Points on a hilly landscape, in no order, each with its height.
A ball rolls from a point to whichever of its 4 nearest points has the largest drop for the distance, and stops where none of them is lower. Distance is the straight distance between rows; heights are no part of it.
Q565 height 365: [ 84 107  93 148  78 147 163 131  81 142 139 152 158 140 103 183 123 183
 157 116 106 103 143  35 108 169 118 135]
Q588 height 386: [139 146 186  81 146  86 101 171 181 130  97 102 104  98 128 108 140 112
 103 140 116 162 130 203 185  75 180 163]
Q366 height 347: [102  70  88 128 101 102 142 105  66 102 137 124 125 105 178 166  88  99
 106  93 105 158 135  99  66 152 133 129]
Q208 height 546: [156 158 135 149 124  79  79 103 163 165 127 170 109 124 108 107 109  42
 119 164 122 141  76 168  95 147 116  84]
Q623 height 303: [123 148 113 166 124 119 120 114 149 165 127 174 124 121 107 132 114  73
 108 137 114 131  79 161  75 174 142  91]
Q388 height 499: [139 121 126 141 108 159 140 108  68 104 133  77 146 141 114 138 166 188
 141 105 132 100 163  41 135 131  98 148]
Q474 height 477: [125 104 185  79 130 153 124 122  68  74 118  87 126 135 165 140 133 154
 116 106 141 120 169  83 149  58 129 133]
Q740 height 369: [117 142 135 119 132 108 112 105 141 129 134 153 123 120 132 130  97  71
 128 146 136 172  85 150  86 142 145 113]
Q430 height 352: [129 163 187  79 153 104 131 160 155 107 110 105 121 115 145 135 117  84
 119 115 130 140 159 164 148 108 183 145]
Q529 height 453: [ 97 148 109 141 109 132 172 139 134 148 147 144 130 123 135 156  85  88
 118 109 113 151  93 144 103 158 141 146]
Q172 height 289: [ 89 152  82 151 128 141 189 153 126 173 158 169 136 118 135 163  99 106
 124  91 116 105 132 126 115 208 156 154]
Q240 height 395: [103 125  65 177 104 148 112  84 120 157 168 160 142 144  99 133  79 117
 125 157 110 161 101 105  61 184 118 120]
Q492 height 269: [128 108 145  97 112 127 143 124 103  92 134  95 114 109 187 164 100 138
 137  98 127 130 161  79 130  94 129 149]
Q582 height 130: [108 151  64 151 124 137 204 146 133 182 140 173 137 117  97 188 128 141
 158 109 104  96 168 108 129 201 155 125]
Q612 height 511: [165 122 172  78 185 150 132 158 140  96 109 100  99 134 111 121 191 155
 130 119 135 109 177 139 201  78 129 152]
Q248 height 414: [104  73 116 106 104  94 133  74  74  70 122 124 111 109 185 134 121 114
  96  93 120 191 115  82  64  96 127 134]
Q768 height 526: [159 119 155 129 141 173 151 110  88  90 144  97 135 159 118 123 150 191
 146 113 143 123 168  43 163 115 106 151]
Q280 height 523: [113 131 106 173 127 151 155 154 119 146 136 126 136 130 152 132 121 123
 122 113 139 117 131  99 133 166 143 138]
Q91 height 426: [153 129 123  87 172 131 171 154 155 115 107 116 122 118 117 132 159 131
 142 133 127 102 143 159 171  92 151 135]
Q618 height 510: [115  83 159  79 109  94  68  92  85  68 119 110 131 116 156 117 108 123
 100 131 125 172 128 117  69  74 113 129]
Q659 height 236: [ 77 123  68 130  83 133 182 140  91 158 172 148 126 119 125 224  61 125
 136  95 107 125 139  75  73 196 141 131]
Q52 height 241: [125 169 142 111 137  93 136 175 203 185 113 159  89 100 131 125 119  66
 105 101 108 127  94 226 149 127 168 109]
Q432 height 537: [121 123 140 122 129 123 114 117 131 116 140 115 139 132 151 128 109 133
 130 135 126 132  98 104  83 132 141 127]
Q901 height 707: [138 130 131 102 143 162 173 126 116  94 130 112 115 120 158 160 106 121
 127 113 122 126 140  99 119 113 153 154]
Q30 height 462: [168 112 149  90 168 164 141 173 171 110 128 115 113 127 116 135 156 134
 144 120 141  95 169 146 221  93 137 155]
Q414 height 375: [116  61 122 119  83  90 122  55  74  85 130 128 140 103 164 107 110 141
 106 141  97 176  96 100  43 124  88  97]
Q63 height 356: [108  94 124 141  97 131 122  79  65  94 131 121 144 146 144 134 133 177
 138 138 135 142 114  63  65 156  87 160]
Q82 height 150: [109 166  97 144 142 126 164 175 194 184 136 179 116 102 140 141 119  78
 103 100 129 112  94 216 125 177 169 110]
Q505 height 276: [132 155 109 178 123 104 118 131 174 189 127 170 116 113 100 118 107  67
 113 138 128 138  76 210 111 168 132  83]
Q996 height 384: [113 158  87 160 112 160 177 146 107 157 151 141 133 139 114 164 133 136
 145 113 116 109 151  78 135 201 129 154]
Q420 height 382: [164 146 115 153 140 127 101 126 170 163 124 134 146 172  70  88 143 196
 146 170 131  92 108 206 180 122  72 106]
Q719 height 535: [148 108 164 135 156 153 111 132  97  88 148 106 122 148 108  95 172 184
 131 130 139 114 146  78 173  84 114 148]
Q681 height 297: [160 175  96 163 126 133 114 121 157 182 126 141 146 178  60  84 129 172
 142 195 115 106  70 226 154 202  85  97]
Q223 height 402: [110 136 135 126 101 132 152 120 153 130 144 149 119 121 156 148  83  82
 120 117 109 145  79 141  77 144 163 109]
Q625 height 317: [ 92 132  65 149 128 125 160 102 102 160 148 150 135 133 131 151  77 110
 117 117 113 142  89 134  65 189 139 107]
Q38 height 249: [128 155 172 106 155 111 131 178 163 142 115 126 110 105 131 112 157 104
 137 133 157 131 145 178 171 101 161 124]
Q37 height 440: [127 128 201 103 141 101  45 127 154 103 103  74 135 103 116  70 150 102
  88 148 120 174 167 150 150  73 131 156]
Q41 height 475: [157 130 158  83 122 166 145 133 116  86 119  88 121 120 167 128 118 128
 113 117 141 119 163  70 116  87 129 162]
Q159 height 514: [135 148  94 108 142 141 159 184 152 159 105 146 123 138 125 127 155 157
 155 133 139  77 133 166 196 143 134 120]
Q385 height 518: [165 133 157 150 161 124 104 108 125 129 111 108 140 136  95  77 166 150
 160 149 162 139 120 113 127 101 104 116]
Q249 height 519: [150 146  93 134 153 176 186 164 152 158 117 152 120 115 137 136 154 166
 148 116 121  71 158 141 191 140 154 138]
Q353 height 558: [156 123 153 150 122  91  64  85 167 130 125 163  94 131 121  88 115  55
 120 180 132 167  90 155  88 129  97  91]
Q297 height 95: [132 143 188 110 147 112 107 142 153 133 105 145 114 112 121 106 147 111
 139 158 125 131 117 138 139  97 151 130]
Q390 height 315: [126  96 117 148 111 113 117  73  77  95 134 119 143 137 141 130 111 145
 127 121 121 145 119  90  58 140  98 124]
Q360 height 381: [102 103  56 153 107 100 128  68  72 129 126 175 139 132 124 129  73  91
 105 153  89 159  76  93  14 211 101  81]
Q425 height 509: [109 126  99 181 110 140 138 151  89 162 140 145 139 161  83 128 131 145
 148 138 112 109 143  72 129 163 121 128]
Q752 height 485: [141  75 123 136 116 151 133  89  62  83 175  90 158 158 133 131 166 213
 156 137 129 137 151  14 116 106  61 156]
Q435 height 136: [138 161 119 129 134 103 153 179 203 182 104 131 129 108 130 126 118 102
 134 112 133  97 102 231 172 135 148 118]
Q180 height 483: [102 156 177 110 127 133 127 149 150 132 122 126 125 123 144 134 104  92
 118 108 100 120 125 145 112  96 183 125]
Q431 height 326: [109 106 108 156 116 147 169  95  81 105 156 109 136 142 143 155 105 155
 149 136 127 128 133  73  97 157 108 144]
Q2 height 135: [127 159 105 135 124 103 134 164 189 186 107 149  96 126 135 125  98 110
 130 137 116 104  73 246 171 160 135  88]
Q722 height 420: [128 142 188  60 132 124  95 140 116  86 127  97 118 121 184 136 104 101
  99  96 147 138 170 129 141  61 181 132]
Q550 height 490: [110 133  85 201 110 140 107 124  91 165 141 141 145 125  92 118 130 166
 157 120 134 114 113  93  93 177 105 117]
Q815 height 553: [129 104 176  83 109  84  36  70 121  92 124 112 145 138 135  84 117 104
  97 165 143 202 140 119  80  75  89 125]
Q571 height 562: [139 122 204  95 130 122 110 112 102  72 131  81 153 142 149 123 127 126
 120 128 137 135 139  83 133  59 133 152]
Q774 height 250: [142 166 137 101 127 129 154 185 182 153  99 135 113 107 145 113 132  94
 144 128 155 105 127 189 162 112 167 126]
Q493 height 409: [156 118 174  71 181 145  95 159 180 111 113 104 108 130 126 115 147 116
 119 134 128 113 168 173 204  81 165 143]
Q187 height 47: [121 141 101 123 140 118 141 166 174 176 110 147 112 129 125 127 132 135
 142 127 131  97  97 217 178 138 125 109]
Q110 height 252: [140 147 181 114 136  92  79 144 171 122  90 147 122 106 117  95 128  75
 106 148 121 128 122 182 131  80 170 122]
Q918 height 431: [105 125  92 165 108 130 140 113  86 138 156 140 144 126  97 149 145 158
 150 115 118 116 120  57  79 162 129 137]
Q482 height 313: [ 89 100  58 130 112 121 144 112 106 134 162 173 107 122 143 162  67  90
  85 112  77 188  87 124  27 191 124  95]
Q880 height 599: [140 118 150  89 143 159 164 143 113  93 139 101 140 124 161 137 148 143
 135 103 137 111 177  87 155 102 136 146]
Q119 height 262: [ 99 107  91 146 114 131 148  86  96 105 142 105 145 144 132 141 101 150
 115 124 119 147  95 105  79 162 124 126]
Q573 height 268: [148 154  79 153 122 104 141 158 188 170 114 137 135 160  88  97 106 158
 135 181 113  78  78 239 169 176  98 102]
Q312 height 350: [125 157 122 163 135 115 141 137 131 142 125 147 137 120 112 115 147 125
 155 113 150 118 103 148 125 143 120 140]
Q100 height 443: [ 79 142  79 157  95 142 178 139  97 170 154 168 140 136  79 169 140 162
 164 128 131  97 129  69 114 198 130 116]
Q270 height 79: [124 159 119 154 143 116 135 135 162 172 143 179  99  96 123 114  90  64
 111 118 121 139  87 177 105 173 157 106]
Q692 height 408: [160 117 165  97 159 116  93 155 157 115 125 119 136 133  88  98 169 150
 135 147 135 122 139 157 222  78 110 135]
Q506 height 516: [143 141 193 121 116  94  39  98 153 109 112 115 142 133 102  77 135 101
 116 183 139 166 129 134 137  92 105 127]
Q730 height 324: [132 148 187  99 121  90  78 146 172 123  96 114 116 101 141  99 108  72
  85 142 123 163 123 182 118  91 180 157]
Q574 height 527: [173 132 112 100 162 171 187 148 136 118 119 128 126 112 139 139 159 139
 155 121 137  80 177 122 178 113 144 151]
Q442 height 423: [119 151 114 143 139 143 153 148 149 185 132 134 152 134 139 121 127  91
 134 116 125 116 105 161 117 159 141 124]
Q87 height 504: [140 132  77 132 153 140 172 165 168 153 144 156 122 136 131 156 133 128
 151 134 151  90 151 178 182 162 139 137]
Q856 height 391: [138 164 110 147 140 111 124 132 160 160 113 123 132 165  95 105 125 151
 144 143 149 117 106 190 156 128 101 100]
Q839 height 368: [138 159 193  65 134  96  71 147 158 114 118  72 129 100 151 111 115  94
  89 118 120 162 135 154 140  72 182 177]
Q450 height 298: [158 108 123 110 112 169 181 115  96  91 144  95 127 118 146 184 134 166
 116  99 117 106 189  63 129 101 139 166]
Q711 height 447: [176 122 133 122 151 126  94 153 146 120 110 111 132 163  65 106 166 184
 137 156 137 129 108 172 215  84  83 111]
Q124 height 401: [129 137 103 136 112 180 185 163 114 135 134 125 129 127 130 156 160 152
 148 112 135  89 170  85 171 179 142 145]
Q256 height 396: [126 149  74 185 113 138 123 144 143 188 129 174 139 128 105 124 125 131
 136 116 121 123  78 146  92 184 124  97]
Q453 height 430: [113 150  77 180 118 142 159 157 155 177 134 146 145 154 104 135 150 132
 159 117 142  95 139 167 141 174 133 131]
Q258 height 452: [153 135 183 134 104  83  40 123 177 127 103 138 124 117 105  80 123  75
 100 187 134 160 129 173 144 101 117 116]
Q761 height 422: [ 95 134  83 151 112 143 152 129  92 143 166 112 160 138 118 165 120 145
 151 105 117 119 118  95  94 173 144 138]
Q452 height 421: [117 137 106 158 136 101 103 102 158 177 131 200 120 127 114  98 126  64
 100 150 108 142  72 172  84 164 121 102]
Q183 height 545: [135 108 190 107 138 134  81 109 128  92 120  95 138 140 118  88 155 133
 106 156 135 149 136 115 132  71 107 130]
Q609 height 493: [120 134 174  96 131 126 101 110 132 101 107  90 118 126 153 118 132 103
 106 121 142 146 153 107 107  84 129 145]
Q515 height 446: [120 121 108 166 126 129  96  82 150 107 143 147 122 128 109  94 126  99
 117 141 109 153  97 125  72 142 107  96]
Q26 height 456: [149 124 178 116 158 126 102 146 142 104 119 109 132 134  94  83 172 158
 121 144 142 107 160 115 182  69  99 126]
Q361 height 314: [111  90 128  84 124 122 127 132 105  82 126 103 131 108 216 163 102 103
  89  93 146 134 155 104 114  71 144 153]
Q317 height 474: [145 163 108 136 153 140 140 142 143 140 118 142 138 137 112 121 162 170
 135 136 142  88 113 164 164 150 120 121]
Q884 height 208: [ 96  99  81 142 101 115 157  76  85 115 135 117 138 120 146 165 104 122
 119  99  87 153 117  83  59 173 111 128]
Q367 height 448: [161 106 182  76 180 132  86 177 158  85 115  90 117 146 120 104 150 143
 121 124 147 117 183 157 220  65 164 152]
Q310 height 411: [138 151 199 109 140  78  57 152 162 132 100 109 131 123 139  83 134  89
  59 169 132 155 165 172 185  70 148 153]
Q589 height 644: [144 118 146 114 159 163 162 154 105 124 123 119 136 152 152 121 159 154
 155 129 135 111 156 109 161 122 130 152]
Q684 height 595: [134  92 180 129 149 147 122  99  75  65 154  85 129 183 116  96 169 182
 135 133 137 155 138  49 152  75 102 130]
Q731 height 389: [140 136 154 136 150 114  96 131 159 147 103 116 114 132  99 112 153 148
 134 164 155 102 102 177 179 103 115 104]
Q554 height 96: [ 84 107  77 160  93 117 160 113  83 141 147 145 148 107 116 178  84 125
 152 110 100 133 105  72  74 194 127 109]
Q324 height 596: [154 106 180 114 173 167  99 128 115 101 120 100 137 150  73  98 209 206
 139 128 157 129 166  98 214  58 108 138]
Q454 height 319: [146 128 163 103 172 113 104 173 153 127 104 128 130 106 117 108 119 120
 117 133 139 120 139 180 171  88 136 131]
Q334 height 274: [129 145  95 164 120 132 147 162 149 197 133 184 121 114 125 118 116  90
 135 117 114 124  90 177 106 176 157 117]
Q66 height 353: [154 154 168 133 117  90  84 146 166 152 101 129 116 121 103  81 142  96
 110 159 137 132 108 182 151 101 124 128]
Q546 height 505: [151 115 181 127 133 140  82 112 126  96 111 115 121 148  85  89 190 182
 121 155 148 133 156  95 155  72  99 109]
Q686 height 577: [125 106 183 107 109 102  54  79 109  60 119  82 160 135 110  89 154 136
 111 141 147 167 140  88 101  66  82 133]
Q434 height 506: [103 135 173 113 131 113 113 132 162 112 145 109 110  94 147 132 103  72
 114 122 120 148 102 157 114 110 170 120]
Q423 height 387: [128  99 128 150 118 112  97  62 105 100 139 130 111 151 136  96 121 103
 143 135 127 175 108 106  61 126 102 126]
Q343 height 306: [100  95 107 109  96 114 150 113  88 111 134 120 122 117 195 177 106 105
  98 100 117 138 135  85  82 127 147 146]
Q57 height 464: [112 149 149 116 115  84  88 121 184 155 116 176 112 104 110  97 115  67
  95 161 122 139 101 210 136 118 132 110]
Q510 height 134: [102 168 109 142 129 121 160 152 174 188 123 182 138 103 138 145  79  50
 113 103 107 150  68 172  77 175 172  98]
Q259 height 500: [110 135 123 163 145 125 115 128 124 143 128 124 123 155  98  98 168 141
 147 130 147 112 121 123 138 108 114 119]
Q441 height 318: [ 92  95  84 122 118 121 133 110 106 114 146 129 131 117 182 157  63  87
  89  89 109 159 111 113  63 149 145 130]
Q994 height 321: [106 157 120 133 140 128 168 162 183 174 117 146 114 105 148 116 121  92
 134  89 127 122 133 161 118 145 158 121]
Q701 height 640: [140 146 153 113 131 166 173 137 113 113 128 129 136 118 158 153 125 121
 126 113 131 119 164  90 159 133 147 139]
Q567 height 480: [166  95 164  93 128 164 151 104 105  62 140 100 130 117 185 151 120 175
 112 103 151 115 186  57 154  73 116 156]
Q969 height 305: [135 129 164 122 162 131 144 153 139 131 111 109 132 117 106 112 160 121
 145 125 141 115 135 131 157 102 146 134]
Q337 height 254: [127 118 104 105 108 139 149 101  62  70 152  85 122 128 162 180 126 162
 130 108 134 108 167  47 112 113 108 146]
Q680 height 243: [119 108 111 119  96 158 173 118  92 109 135 108 114 109 165 190  81 127
 144  99 127 129 150  93  84 157 144 137]
Q463 height 449: [124 139  91 126 107 155 202 140 104 154 143 137 124 119 154 183 120 102
 139  90 109 116 149  98 129 167 153 141]
Q165 height 129: [123 148  80 164 130 134 133 129 161 189 105 166 135 144  88 120 140 149
 137 152 129  91  78 211 177 189 104  99]
Q236 height 459: [ 98  71 150  82  93  92  90 106  85  63 107 101 106 103 190 137 128 102
 100 107 135 165 141  83  88  50 118 147]
Q235 height 520: [118 129 150  90 107 107 120 111 127  98 143 117 112 112 176 147  75  98
  98 108 132 157 116 137  85  80 148 127]
Q476 height 491: [132 135 210  62 154 142 100 157 143 102  98  85 138 129 123 105 149 142
 103 125 135 132 166 129 177  73 163 149]
Q70 height 487: [148 122 134 147 138 143 130  96 111 129 137 119 135 126 109 117 137 144
 138 130 131 122 114  89 102 128 108 121]
Q714 height 153: [121 118  73 128  96 133 192 112  98 151 151 135 129  91 140 207  86 140
 130 112 109 118 172  45 102 166 139 137]
Q771 height 397: [124 131 158 123 121 128 136  96  98  89 138 112 125 139 161 134 124 137
 149 117 148 131 140  83 111 127 127 142]
Q494 height 533: [166 122 117  89 172 132 136 177 177 121 129 134 107 133 143 132 130 151
 167 137 140  70 128 208 204 115 132 146]
Q239 height 360: [132 117 156  71 121 124 142 135 118  71 117 104 121 105 189 152 105 119
 122 103 152 127 170 103 128  68 156 153]
Q4 height 351: [111  97  79 135 122 100 148  81  76 121 144 158 118 126 158 132  62 104
  89 115  85 188  94 120  26 184 112 106]
Q622 height 366: [103  83 108  95 118 107 153 114  80  93 126 128 107  96 185 151 101  94
  94 106 122 164 108 112  56 118 148 122]
Q268 height 521: [171 110 182 100 192 157  80 175 163  85 130 101 132 150  85 124 177 176
 138 159 140 109 183 176 244  52 120 141]
Q263 height 441: [137 143 187 124 115  92  53 105 168 153 110 147 119 123 112  78 121  75
  99 177 118 169 128 165 116 122 112 100]
Q342 height 388: [136 110 142 122 135 175 158  85  60  79 165  84 140 130 149 159 151 189
 152 108 124 121 173  26 130 112  85 150]
Q807 height 512: [107  83 156  97 106  95  82  81  93  59 129 102 125 134 159 105 127 145
 117 142 125 170 114  76  75  81  95 154]
Q683 height 534: [173 119 137  93 166 177 123 154 127  88 122 119  97 133 106 108 192 184
 140 121 145 104 170 138 199  83 117 131]
Q859 height 424: [149 133 115 173 120 102 101 101 169 188 129 185 114 135 112  91 125  87
 129 154 134 139  75 167 118 160  97  91]
Q886 height 247: [102 104  86 130  93 158 190 122  99 120 153 122 137 144 143 193 115 145
 141 104 114 117 175  56 115 164 134 153]
Q286 height 544: [105  72 154 118  99 101 121  99  68  66 123  89 131 118 175 135 120 146
 127 107 136 156 136  84  90 114 100 153]
Q439 height 267: [105 127  82 157  92 141 178 124  80 140 166 142 133 113 109 173 116 144
 149 100  82  87 160  55 115 193 163 139]
Q107 height 451: [151 120 160  80 155 133 105 184 186  97 119 106 110 137 110 123 156 143
 153 125 135 106 170 172 231  76 134 143]
Q541 height 361: [125 147 150 122 139 117 102 117 152 122 123 122 120 128 148 132  82  83
 136 112 131 139 113 146 109 107 148 123]
Q626 height 148: [106 139  90 147 124 107 132 118 132 144 162 175 123 104 128 133  92  69
 114 131  91 169  77 158  68 163 147 104]
Q488 height 407: [ 99 153  54 169 110 146 142 180 123 178 131 150 164 130 109 148 138 160
 138 121 134 107 117 145 124 198 143 104]
Q377 height 515: [117 102 156 101 105 104  83 102  82  55 125  72 117 110 178 134 112 150
 104 137 157 168 147  76  96  67 121 139]
Q120 height 227: [ 73 108  72 129 109 119 168 122  86 127 164 140 131 125 155 180  71 108
 105  94  98 151 101 105  75 201 128 131]
Q363 height 334: [114 120 119 139 118 109 116  77 110 110 147 137 129 122 149 135  85 109
 118 121 120 176 102 104  61 148 122 118]
Q271 height 434: [142 141 129 122 167 133 127 156 143 136 120 134 126 137  98 122 165 169
 148 140 142  83 125 177 199 111 103 126]
Q867 height 502: [138 139  89 196 106 125 103 122 131 170 133 143 135 133  95 119 150 139
 138 127 146 136 122 136 114 152 109 138]
Q42 height 492: [186 105 198 126 140  93  58 130 154 116 110 105 137 134  70  74 173 166
 111 173 138 168 142 152 182  60  92 113]
Q307 height 344: [ 93 141  86 161  94 139 176 152  95 167 146 150 135 126 119 174  91 116
 161  98 108 130 128  93  96 180 170 131]
Q944 height 482: [170 110 149  56 178 157 101 163 166  84 132 107 116 149 107 124 171 164
 148 122 147  99 193 168 249  82 134 160]
Q457 height 293: [168 143 127 135 119 110 104 103 164 157 108 154 115 141  98  84 142 138
 122 158 146 115 103 178 139 122  90 108]
Q103 height 354: [130 132  96 127 109 173 194 129 119 133 144 101 138 112 136 163 124 144
 134  98 120 105 176  68 121 151 158 133]
Q751 height 357: [116 100 102 168 109 120 118  62  78 136 138 121 143 149 135  99 135 130
 144 164 126 147  89  92  53 165  94 136]
Q436 height 348: [131  69 135  85 107 129 133 101  98  84 112  72  96 102 213 161 123 146
 127  96 129 129 163  60 117  82 119 138]
Q315 height 501: [135 168  57 149 127 153 169 157 142 181 116 148 140 138 114 153 153 153
 138 134 134  68 127 166 170 172 129 130]
Q65 height 460: [105 129  50 167 118 119 104  81 140 164 155 199 136 125 105 108 118  87
 101 162  94 163 100 131  42 223 126 100]
Q219 height 473: [158 149 100 138 153 153 141 177 161 161 133 127 125 150 111 111 156 183
 148 133 136  85 124 183 187 161  98 114]
Q629 height 108: [127 115 125 123  96 155 154 113 100  97 145 110 140 119 173 179 105 144
 128 102 150 110 163  74 111 124 142 135]
Q393 height 488: [108 170  58 153 136 146 180 188 139 182 111 153 137 128 137 150 126 108
 156 110 118  98 127 161 151 186 165 122]
Q33 height 362: [131 104 154  93 125 141 135 103  70  60 132  88 126 136 171 143 133 160
 125  99 141 126 160  41 142 102 111 149]
Q394 height 280: [142 140 175 119 137 103  81 151 159 146 110 149 111 117 110  89 139  83
 116 162 131 167  98 166 114 101 137 127]
Q843 height 615: [125 137  75 180 107 148 123 140 108 176 142 146 148 152  86 102 148 187
 147 126 137 103 108 149 157 171  86 101]
Q238 height 137: [139 152  83 133 161 130 156 177 180 181 125 134 102 147 144 150 112 137
 158 124 136  82  96 241 167 167 128 122]
Q717 height 461: [127  94 156 112 119 132 122  71  84  69 124  84 143 153 139 110 140 166
 113 134 152 139 127  58 109  93  74 154]
Q953 height 355: [104  82 108 123 111 108 126  80  68  93 129 123 127 107 176 137 100 116
 118 117 127 171 112 102  48 146 105 109]
Q61 height 416: [123 149  85 146 139 156 186 159 123 161 115 156 131 142 128 156 138 127
 153 122 131  82 139 144 155 159 170 139]
Q348 height 139: [143 155 124 157 124  97 101 123 174 171 101 158 109 124 128  97 138 112
 130 151 128 125  91 200 161 135 111  88]
Q174 height 538: [156 143 153  80 145 155 144 148 144 106 103 107 121 121 165 125 123 118
 129 120 141 119 166 114 145 105 150 144]
Q281 height 278: [117 143  94 160 128 159 203 165 124 160 129 128 144 123 123 168 141 143
 138 111 115 107 184 104 144 178 141 140]
Q79 height 406: [138 130 210 109 136  96  72 110 136  93 122 103 140 123 125 121 111  93
  94 146 118 167 146 143  99  84 147 128]
Q49 height 508: [116 101 164 128 119 101  74  75 151 107 129 127 141 135 130  98 103  97
 123 170 111 164 103 124  70 115 105  92]
Q636 height 307: [ 97 153  79 173 104 132 145 164 143 197 136 172 157 135 126 134 130 144
 147 121 118  93 106 189 148 199 124  98]
Q813 height 662: [141 121  95 176 117 158 144 125  96 140 124 121 141 152  77 134 194 187
 144 146 141 114 142  75 135 145  92 130]
Q665 height 458: [168 133 175 120 134  78  59 139 161 131 105 123 124 141  55  68 162 155
 133 180 132 131 128 179 193  92 100 118]
Q650 height 216: [107 155  96 171 133 128 180 183 165 184 134 180 126 106 138 157 107  87
 111 107 117 117 104 180 111 195 190 111]
Q328 height 266: [119 164 113 137 134 134 131 145 193 177 117 181 108 100 126 118  82  31
 122 125 119 147  59 208 105 155 163  86]
Q725 height 412: [135 145  94 176 117 101  99  92 165 202 111 190 132 134 119 103 119  97
 140 153 108 127  54 200 119 189  85  77]
Q907 height 48: [121 148 154 149 132 119 119 119 142 146 123 139 138 122 113  93 132  94
 137 125 132 139 111 147 101 105 134 116]
Q433 height 286: [153 159 102 171 117 117  87 126 162 190 113 168 120 155 116  85 119 103
 148 170 125 112  82 204 141 168  99  81]
Q675 height 503: [106 125 157 112 116 111 107  89 147 113 132 108 116 113 121 120  94  91
 111 156 132 163 121 128  59 108 117 116]
Q392 height 383: [114  84 141 152 137 126 112  94  82  90 142 106 136 147 120 129 142 155
 141 128 128 147 106  77  88 115  95 145]
Q877 height 549: [139 130 172 121 138 144 114 109 105  88 124  90 137 132 117 119 154 166
 135 118 130 144 131  78 130  81  98 124]
Q237 height 450: [136 143 204  78 152 151 129 139 126  91  96  94 126 128 156 117 141 116
 124 131 138 122 162 128 175  85 172 148]
Q89 height 481: [166 125 129 106 161 149 110 144 135 124 113  94 127 160  84 104 176 186
 148 143 146 106 138 139 206  87  82 127]
Q376 height 364: [137 132 177  92 177 104  86 152 163 116 110 107 128 104 108  94 148 125
 106 140 135 133 148 167 201  73 146 139]
Q729 height 594: [124 143  93 169 116 172 163 136  71 116 141 127 141 151 100 146 161 172
 155 144 128 106 159  73 135 155 111 156]
Q58 height 513: [ 76 115  42 181  89 116 159 114  79 174 156 168 136 133  74 185 109 168
 174 117 110 112 115  46  87 185 131 127]
Q647 height 568: [102 147 103 182 105 143 126 120  94 135 153 149 137 139 110 113 162 144
 137 147 136 104 121  99 115 147 108 135]
Q748 height 439: [137 121 180 107 145 131 125 136 126 106 110 114 123 139 111 108 148 148
 132 121 143 127 143  97 163  88 135 150]
Q408 height 240: [116  99 130 121 113 130 141 107  97  76 126 119 127 113 197 161 114 129
 128  84 126 136 153  90 104  99 137 151]
Q678 height 457: [121  92 159 105 115 130 127  94  75  59 139  81 141 131 176 130 134 167
 113 103 133 150 165  56 116  58  90 137]
Q188 height 736: [153 143 106 139 162 164 134 142 111 151 110 125 139 155  81 115 178 172
 139 117 137  95 130  94 180 129 110 135]
Q81 height 300: [125 134 171 130 133 114  83  95 148 128 123 120 137 135 128 107 134 108
 114 158 124 146 109 144 107  89 132 144]
Q230 height 261: [ 86 152  58 163  97 147 197 162 106 178 147 177 132 115  84 219 102 148
 152  93 113  90 169  65  90 186 152 114]
Q483 height 455: [166 129 143 147 143 135 105 127 143 141 114 120 128 126  95  85 171 138
 118 138 152 117 125 154 140 100 128 122]
Q448 height 507: [150 142  88 111 152 153 149 163 179 149 123 139 116 146 122 134 117 175
 169 147 147  83 112 182 232 148 120 130]

Where does a ball stop that starts at each point below?
Q448: Q348
Q815: Q554
Q571: Q629
Q70: Q554
Q414: Q554
Q701: Q297
Q612: Q297
Q546: Q297
Q944: Q297
Q63: Q554

Call two points neighbours if one is among the 4 nearest of the other. Go from one point of each pair to the other, from neighbour to neighbour, staying as low as possible. Name the highest point that can't be avoided.
Q187 and Q270: Q52
Q270 and Q297: Q774
Q714 and Q554: Q659
